The views of a scene show one set of named points, each view turned or mirrored, and shifted as a whole, with a little noise and some points left out.

Scene 1
View 1
perit: [  8, -14,  -1,  10, -16,   4,   0,   0,   0,   7, -19,  -7,   1,   0,   0,
 -13,  -9,   0,   4,  -1,  -7,  13,   6, -10, -10,   3,   1, -20,  14,  -4,
  -4, -20,   6,   6,  -8]
Kika: [ 18, -10,   5,  -4,   0,  -9,  -3, -10, -10,   0,   0,   6,   6,  10,   0,
  -1, -18,  -2,   6,  -8, -13,  10,   9,  -3,   3,   1,  -7,   7,   3,   4,
   6,   4,  12,  -8,   6]
vitav: [ 12,  -9,   6,  -4, -14,   0,  -3,  -7,  -4,   4,  -2,   3,   1,   6,   0,
  -6, -16,   1,   3,  -5,  -8,   7,   7,  -6,   1,  -1,  -7,  -4,   5,  -1,
  -1,  -4,   9,  -7,   1]
dume: [ 15,  -6,   7,  -8,  -9,  -2,  -2,  -9,  -7,   3,   3,   4,   1,   8,   0,
  -2, -15,   1,   2,  -8,  -7,   5,   5,  -4,   4,  -2,  -7,   1,   2,   0,
   0,   3,   8,  -9,   3]
vub: [ 13, -11,  -2,   8,   7,  -4,   4,   0,  -5,   0, -16,  -6,   3,   6,   1,
  -1,  -4,  -4,   7,  -6,  -2,  15,   6,  -3,  -5,   4,   2,  -3,  12,   4,
   4,  -8,   3,   6,   1]
medav: [  5,   1,  -1,   0,  10,   3,   8,   2,  -5,   3,  -6,  -9,  -4,   5,   2,
   8,   4,   1,  -3, -11,  13,   6,  -4,   3,   0,   0,   5,  -2,   7,   6,
   2,   1,  -9,   5,   3]
zevef: [ 17,  -6,   8,  -9,  -2,  -6,  -2, -11,  -9,   2,   7,   7,   4,  11,   0,
   1, -17,  -1,   4,  -9,  -9,   7,   7,  -2,   6,   0,  -9,   7,   1,   3,
   4,   7,  10, -11,   6]
Nufa: [  6,   4,   7, -12,  -4,   5,   2,  -4,  -5,   5,   9,  -2,  -5,   7,   1,
   6,  -5,   5,  -6, -12,   9,  -1,  -3,   1,   7,  -4,  -3,  -1,  -1,   3,
  -2,   8,  -4,  -8,   5]
Vuve: [ 15,  -5,   1,  -2,  16,  -6,   5,  -4, -10,  -2,  -2,  -1,   2,   9,   2,
   9,  -6,  -4,   4, -10,   1,  11,   3,   2,   3,   3,  -1,   9,   5,  10,
   8,   7,   1,   0,   8]
kesa: [ 16,  -9,   4,  -4,   3,  -6,   1,  -7,  -9,   0,   0,   3,   3,   9,   0,
   1, -13,  -3,   5,  -8,  -8,  10,   6,  -2,   2,   1,  -5,   6,   3,   4,
   5,   3,   8,  -6,   5]
Lurez: [ 22, -16,   2,   3,   6, -13,  -2,  -8, -10,  -2,  -8,   5,   8,   9,  -1,
  -2, -17,  -7,  11,  -5, -15,  17,  12,  -5,  -1,   4,  -6,   7,   8,   6,
   9,  -2,  15,  -2,   5]
kadom: [ 14, -12,  -2,   8,   5,  -4,   3,  -2,  -6,   1, -16,  -4,   4,   5,   1,
  -2,  -7,  -5,   7,  -5,  -5,  16,   7,  -4,  -5,   4,   1,  -3,  13,   4,
   5,  -9,   5,   6,   1]
ripu: [  4,   1,   6,  -9, -18,   9,   0,  -4,   0,   9,   3,  -3,  -5,   4,   0,
  -2,  -8,   6,  -6,  -8,   5,  -2,  -1,  -3,   2,  -4,  -3, -11,   1,  -3,
  -8,  -2,   0,  -7,  -1]
sapi: [ 10, -11,  -2,  10,  -1,   1,   3,   2,  -3,   2, -18,  -7,   2,   3,   0,
  -5,  -4,  -2,   4,  -3,  -2,  14,   6,  -6,  -8,   3,   3, -11,  14,   1,
   0, -13,   3,   7,  -3]
lozot: [ 8, -3,  4, -6, -8,  3,  2, -4, -4,  5,  1, -2, -2,  6,  0, -1, -8,  3,
 -1, -8,  1,  4,  1, -2,  2, -1, -3, -5,  3,  1, -3,  0,  1, -4,  1]
Teme: [  4,  -1,   1,  -1,  -8,   8,   3,   0,  -1,   6,  -7,  -8,  -4,   3,   1,
  -1,  -3,   4,  -3,  -7,   8,   4,  -1,  -3,  -2,  -2,   2, -12,   7,   0,
  -4,  -6,  -4,   2,  -2]
dumes: [ 10, -11,  -7,  14,  10,  -1,   6,   3,  -3,   0, -22, -10,   2,   2,   2,
  -1,   1,  -4,   6,  -4,   2,  18,   4,  -3,  -9,   6,   7,  -8,  16,   4,
   4, -13,  -1,  13,  -1]
gug: [ 17,  -1,   5, -11,  14,  -7,   3,  -8, -12,  -1,   8,   5,   1,  13,   2,
  12,  -9,  -2,   2, -12,   1,   7,   1,   4,   9,   0,  -5,  14,  -1,  10,
   9,  16,   2,  -8,  12]
Kobor: [ 12,   9,   9, -22,  13,  -2,   4,  -9, -12,   0,  21,   3,  -5,  13,   2,
  18,  -5,   2,  -6, -18,  11,  -3,  -6,  10,  16,  -5,  -5,  17,  -9,  10,
   4,  25,  -4, -13,  14]
Sonif: [ 18, -15,   1,   3,  -8,  -6,  -3,  -7,  -6,   2, -10,   2,   6,   7,  -1,
  -9, -17,  -4,   9,  -3, -15,  15,  11,  -7,  -3,   2,  -6,  -4,   9,   0,
   2,  -9,  13,  -2,   0]
View 2
ripu: [  9,  -6,   1,   4,   3,   3,  -2,   4,  -7,  -3,   7,   0,   0,   3,  -5,
  -5,   9,  -3,   3,   6,  -1, -14,  -4,  10,   5,   9,  -5,  -3,  14,   3,
  -1,   4,  -3, -10,   6]
Lurez: [  4,   1, -16, -14,  -3,   6,   3,  -3,   5, -20, -11, -16,   8,  -5,   8,
  -2,   8,  29,   6,  13,  -3, -12,  13,  -9,  -1,  -2,   4,   3,   4,  -1,
  -1,   3, -21,   7,  -4]
Nufa: [  4,  -4,  -4,  13,   0,   4,  -2,  10,  -7, -12,   3,  -2,  -1,   5, -13,
  -5,   7,   6,   3,   7,   7, -12,   2,   7,  -4,  10,  -9,  -6,  19,   1,
   7,   0,  -6, -10,   1]
vitav: [  8,  -3,  -5,  -8,   2,   2,   1,  -2,   0, -10,   0,  -9,   2,   0,   4,
  -4,  11,   9,   4,  11,  -5, -17,   1,   3,   4,   7,   2,   1,   9,   2,
  -3,   2, -11,   0,   1]
medav: [  4,   1,  -8,  16,   0,  14,  -7,   7, -11,  -6,  -2,   4,   8,   2, -11,
   0,  -1,  15,   3,   4,  12,   5,   3,  -1,  -2,  -9,  -3,  -3,  13,  -3,
   7,   5,  -7, -10,   3]
Kobor: [ -1,  -4, -11,  24,  -7,   6,   1,  20,  -3, -29,  -3,  -9,  -7,   5, -25,
 -10,   6,  21,   0,  12,  16, -16,   9,   7, -20,  16, -16, -12,  26,   1,
  19,  -9, -10, -11,  -7]
Vuve: [  1,   1, -16,   7,  -6,  12,  -2,   7,  -1, -19,  -9,  -8,   6,  -1,  -7,
  -2,   2,  27,   3,  10,  10,  -4,  12,  -6,  -7,  -4,  -2,  -3,  12,  -2,
   8,   1, -16,  -2,  -5]
dume: [  6,  -3,  -7,  -4,  -1,   1,   2,   3,   0, -15,   0, -11,   1,   1,  -1,
  -6,  11,  12,   4,  12,  -2, -18,   4,   3,  -1,  11,  -2,  -1,  12,   2,
   1,   0, -12,  -2,   0]
zevef: [  3,  -2, -13,  -5,  -5,   3,   4,   3,   4, -23,  -6, -15,   0,  -2,   0,
  -7,  10,  23,   4,  14,   1, -18,  10,  -1,  -6,   9,  -2,  -2,  11,   1,
   3,  -1, -17,   3,  -5]
sapi: [  8,   1,  -8,  -5,   3,  11,  -5,  -5,  -6,   0,  -2,   1,  12,  -3,   6,
   3,   2,  13,   6,   4,   1,   3,   2,  -6,   9, -13,   8,   4,   3,  -3,
  -5,  11, -11,  -2,   6]
perit: [ 10,  -1,  -2,  -8,   5,   8,  -4,  -8,  -6,   5,   2,   1,  11,   0,  10,
   2,   6,   2,   6,   4,  -5,  -2,  -3,  -2,  15,  -8,   8,   5,   2,   0,
 -10,  12,  -7,  -3,   9]
Teme: [ 8, -3, -2,  7,  4, 10, -6,  1, -9,  0,  3,  4,  6,  2, -4,  0,  4,  4,
  4,  4,  4, -2, -3,  3,  6, -3,  0, -1, 10,  0,  0,  7, -4, -8,  6]
kesa: [  4,  -1, -13,  -3,  -3,   5,   2,   2,   1, -19,  -6, -12,   2,  -1,   0,
  -3,   8,  21,   4,  12,   2, -13,   9,  -2,  -2,   3,  -1,  -1,   9,  -1,
   2,   1, -16,   2,  -2]
Kika: [  4,   0, -13,  -5,  -4,   5,   2,   1,   3, -20,  -7, -14,   3,  -2,   2,
  -4,   8,  22,   4,  13,   1, -13,  10,  -4,  -4,   4,   1,   0,   9,  -1,
   2,   1, -16,   2,  -3]
kadom: [  7,   2, -12,  -7,  -1,  12,  -3,  -4,  -1,  -8,  -6,  -5,  12,  -3,   7,
   1,   3,  20,   5,   8,   1,  -1,   7,  -8,   5, -11,   7,   4,   2,  -4,
  -4,   8, -15,   2,   1]
View 3
Kika: [ -6,  -5,  -2,  -3,  -4,   2,   0, -13,   7,   2,  -4,  -2,   0,  -3,  -8,
  -4,  21, -16,  -5,  10,  -1,   5,  -8,   4,   8,   6,   8,   1,  -3,   0,
   6,  -1,  -5,  -4,   3]
kadom: [ -6,   6,   6,   4,   1,  -6,  -4,   2,   1,  -1,   5, -13,  -2,   0, -12,
  -1,  19, -14,  -1,   3,  -5,  13,  -3,   0,   0,   7,   3,   2,  -7,   7,
   8,  -1,   3,  -6,  -4]
zevef: [ -7, -11,  -3,  -5,  -4,   3,   2, -19,   8,   4,  -6,   1,   2,  -3,  -6,
  -4,  21, -16,  -5,  13,  -1,   3,  -9,   6,  10,   5,   9,  -1,  -2,  -2,
   5,  -1,  -8,  -3,   6]
Nufa: [ -3, -23,  -4,  -2,   7,   2,  11,  -6, -12,   8, -15,   5,   5,   0,   2,
   9,   7,  -1,   5,   9,   6,   2,  -3,   6,   9,  -4,   6,  -2,   0,  -5,
   6,   0,   1,  -5,   2]
dume: [ -7, -18,  -8,  -2,   0,   2,   6, -17,  -4,   6,  -4,   1,   4,   3,  -5,
   1,   8, -10,   1,   8,  -3,   9,  -2,   2,   7,  -2,   4,   1,  -1,   1,
   5,  -2,  -7,  -6,   7]
Kobor: [ -2, -28,  -3, -10,   6,  10,  14, -12,  -4,  12, -31,  14,   4,  -8,   9,
   8,  21,  -3,   0,  19,  17, -14, -15,  15,  18,   0,  17,  -8,   1, -17,
   3,   2,   0,  -1,   2]
gug: [ -3, -13,   2,  -7,   1,   5,   6, -11,   4,   7, -18,   4,   2,  -7,   0,
   2,  27, -11,  -4,  15,  10,  -7, -14,  10,  14,   4,  15,  -5,  -2, -10,
   4,   1,  -1,  -2,   0]
sapi: [ -5,   4,   6,   7,   3,  -8,  -4,   8,  -8,  -1,   7, -13,   0,   2, -12,
   2,  11, -10,   2,   1,  -6,  16,   2,  -3,  -2,   4,  -1,   5,  -7,  10,
   8,   0,   5,  -8,  -5]
Sonif: [ -8,  -1,  -2,   1,  -7,  -3,  -3, -14,   5,  -1,  10,  -8,   0,   2, -15,
  -6,  14, -19,  -4,   5, -10,  17,  -1,  -1,   2,   6,   2,   4,  -5,   9,
   5,  -3,  -7,  -6,   4]
vub: [ -4,   5,   9,   5,   3,  -6,  -4,   7,  -3,   0,  -1, -10,  -2,  -1, -10,
   3,  20, -11,   0,   5,   1,   9,  -5,   3,   1,   7,   5,   1,  -7,   3,
   8,   0,   7,  -6,  -8]
kesa: [ -6,  -6,   0,  -3,  -2,   1,   1, -12,   5,   3,  -4,  -2,   1,  -2,  -7,
  -2,  19, -15,  -3,  10,   0,   5,  -7,   5,   8,   5,   8,   0,  -4,   0,
   6,  -1,  -4,  -3,   3]
dumes: [ -5,  11,  13,   8,   5,  -9,  -6,  16,  -8,  -3,   5, -16,  -3,   0, -12,
   5,  17, -11,   2,   0,  -3,  14,  -3,   0,  -3,   7,   0,   3, -10,   8,
   8,   0,  11,  -6, -11]
perit: [ -7,   0,  -1,   9,   1,  -9,  -4,   2, -10,  -3,  16, -14,   1,   7, -16,
   1,   2, -12,   4,  -3, -14,  25,   7,  -7,  -6,   0,  -7,   9,  -5,  16,
   8,  -2,   0, -10,   0]
Teme: [ -4, -12,   0,   5,   8,  -4,   4,   5, -17,   3,  -3,  -4,   2,   4,  -5,
   9,   3,  -3,   6,   1,  -2,  14,   2,   0,   1,  -3,  -1,   3,  -3,   4,
   7,  -1,   5,  -7,  -2]
Vuve: [ -3,  -3,   7,  -2,   2,   1,   1,  -1,   2,   3, -11,  -3,  -1,  -5,  -4,
   2,  26, -11,  -3,  11,   6,  -1, -11,   8,   9,   7,  11,  -2,  -5,  -5,
   6,   2,   3,  -3,  -6]
Lurez: [ -7,   3,   4,  -2,  -7,  -1,  -5, -13,  13,   0,   3,  -7,  -3,  -3, -13,
  -9,  26, -22,  -8,  10,  -5,   8,  -8,   3,   6,  11,   8,   2,  -6,   3,
   5,  -1,  -6,  -4,   2]
ripu: [ -4, -24, -10,   2,   5,  -1,   9,  -8, -17,   6,  -5,   2,   6,   5,  -3,
   8,  -2,  -2,   7,   5,  -3,  13,   3,   0,   3,  -7,  -1,   2,   0,   3,
   6,  -2,  -2,  -7,   5]
lozot: [ -5, -15,  -4,   0,   3,   0,   5,  -7,  -8,   4,  -5,   0,   3,   1,  -5,
   5,   7,  -7,   3,   6,  -1,  10,   0,   2,   5,  -2,   3,   2,  -2,   1,
   6,  -1,  -1,  -6,   2]
View 4
zevef: [ -6,  -4,   5,   0,  -3,  -8, -15,   0, -13,  -5,   7,   4, -11,   3,  13,
  13, -15,   0,   2,  -3,  15,  -5,  -6,   8,  14,   4,  -3,  -3,  -2,   7,
 -14, -12,   4,   7,   3]
ripu: [ -5,  -2,   1,  -4,   8,   1,   5,   3,   6,   4,  -1,   5, -13,   2,   5,
  -1,  -6,  -8,   3,  -5,   0,  -2,   3,   5,  -5,  -4,  -4,  -2,  11,   2,
   4,  -5,   7,   4,  15]
vub: [ -7,  13,   6,   0,   0,  -6,   2,  12, -20,  -3,  12, -10,  -2,   7,  -3,
  -1,   1,   4,  -1,  -5,   4,  -8,  -5,  -7,   5,   2,  -1,   3, -13,   2,
  -3, -11,  -2,   4,  -4]
Teme: [-5,  5,  2, -2,  6,  0,  9,  8, -2,  0,  2, -4, -8,  5, -3, -5,  0, -5,
 -1, -7, -4, -2,  1, -1, -5, -4, -4,  1,  2,  2,  8, -7,  3,  1,  7]
Vuve: [ -7,  -3,   3,   5,  -4,  -6,  -9,   5, -20, -15,   9,  -8,  -9,   7,   1,
   3, -11,   0,  -4,  -4,   7,   1,  -8,   4,  10,   3, -11,   2,  -7,   8,
  -6, -10,   3,  -1,  -8]
Lurez: [ -7,   8,  10,   0,  -4, -10, -11,   5, -23,  -2,  14,  -1,  -5,   5,   9,
  13,  -9,   6,   3,  -3,  16, -12,  -6,  -1,  16,   6,   3,  -1, -13,   5,
 -16, -14,  -2,   9,  -3]
kesa: [ -7,   0,   6,   0,  -2,  -7, -10,   3, -15,  -4,   8,   0,  -9,   4,   9,
   9, -11,   1,   1,  -4,  11,  -5,  -5,   4,  11,   3,  -3,  -1,  -3,   7,
 -11, -11,   3,   6,   1]
lozot: [ -6,   0,   2,  -2,   4,  -2,   1,   3,  -4,  -1,   3,   1, -10,   4,   4,
   2,  -7,  -5,   1,  -4,   3,  -2,  -1,   4,   0,  -1,  -4,  -1,   4,   4,
  -1,  -7,   4,   3,   8]
dumes: [ -5,  18,   6,   1,   1,  -5,   9,  15, -21,  -3,  14, -15,  -1,   9, -10,
  -6,   5,   4,  -4,  -6,  -2,  -8,  -4, -11,   2,   0,   0,   4, -17,   1,
   2,  -9,  -4,   1,  -8]
Nufa: [ -5, -11,  -2,   0,   4,   0,  -3,   1,   0,  -9,  -1,   1, -14,   5,   3,
   0, -11, -10,  -1,  -4,   1,   6,  -2,  10,  -2,  -3, -13,   0,   9,   7,
   2,  -6,  10,  -1,   7]
gug: [ -8, -14,   0,   4,  -6,  -5, -18,   0, -16, -18,   6,  -4, -14,   6,   8,
   8, -19,  -4,  -4,  -3,  12,   5, -11,  11,  12,   3, -15,   0,   0,  12,
 -11, -11,   7,   0,  -5]
perit: [ -4,  23,   9,  -6,   8,  -3,  14,  11,  -6,  14,   9,  -2,  -1,   4,  -2,
  -2,   7,   3,   6,  -7,  -1, -16,   4, -11,  -1,  -2,  11,   0,  -8,  -4,
   2,  -8,  -5,   9,   9]
vitav: [-5,  6,  6, -3,  3, -5, -2,  2, -3,  5,  5,  5, -9,  2, 10,  7, -7, -1,
  5, -5,  8, -9,  0,  1,  5,  1,  4, -2,  2,  2, -7, -9,  1,  9, 12]
Kobor: [ -7, -27,  -6,   5,  -3,  -1, -21,  -6,  -7, -25,  -1,  -1, -19,   6,   9,
   4, -23, -11,  -7,  -2,   8,  16, -10,  20,   5,   0, -25,  -1,  10,  14,
  -6,  -8,  15,  -5,  -2]
Sonif: [ -5,  13,  10,  -3,   0,  -7,  -2,   6, -13,   8,  10,   2,  -5,   2,   9,
  10,  -4,   4,   6,  -5,  12, -15,  -1,  -4,  11,   4,   9,  -2,  -8,   1,
 -11, -12,  -3,  12,   6]
sapi: [ -5,  17,   7,  -1,   4,  -5,   9,  13, -14,   4,  10,  -8,  -2,   5,  -5,
  -2,   4,   2,   1,  -6,   0,  -9,  -1, -10,   1,  -1,   2,   2, -11,   1,
   2,  -9,  -4,   4,   0]
medav: [ -5,  -1,  -2,   1,   3,  -1,   3,  10, -13, -12,   5, -12,  -8,   8,  -7,
  -9,  -3,  -5,  -6,  -7,  -4,   6,  -5,   1,  -3,  -4, -14,   4,  -2,   6,
   7,  -6,   5,  -4,  -4]
Kika: [ -6,   1,   7,   1,  -3,  -7, -10,   3, -16,  -4,   9,   0,  -9,   4,   9,
  10, -12,   2,   2,  -4,  12,  -6,  -5,   3,  12,   4,  -2,  -2,  -6,   6,
 -13, -12,   2,   6,   1]

In a view up to two points have been moved. Name them for each view, in the order of its rows, or write -.
view 1 | Kika, zevef
view 2 | perit
view 3 | dume, vub
view 4 | -
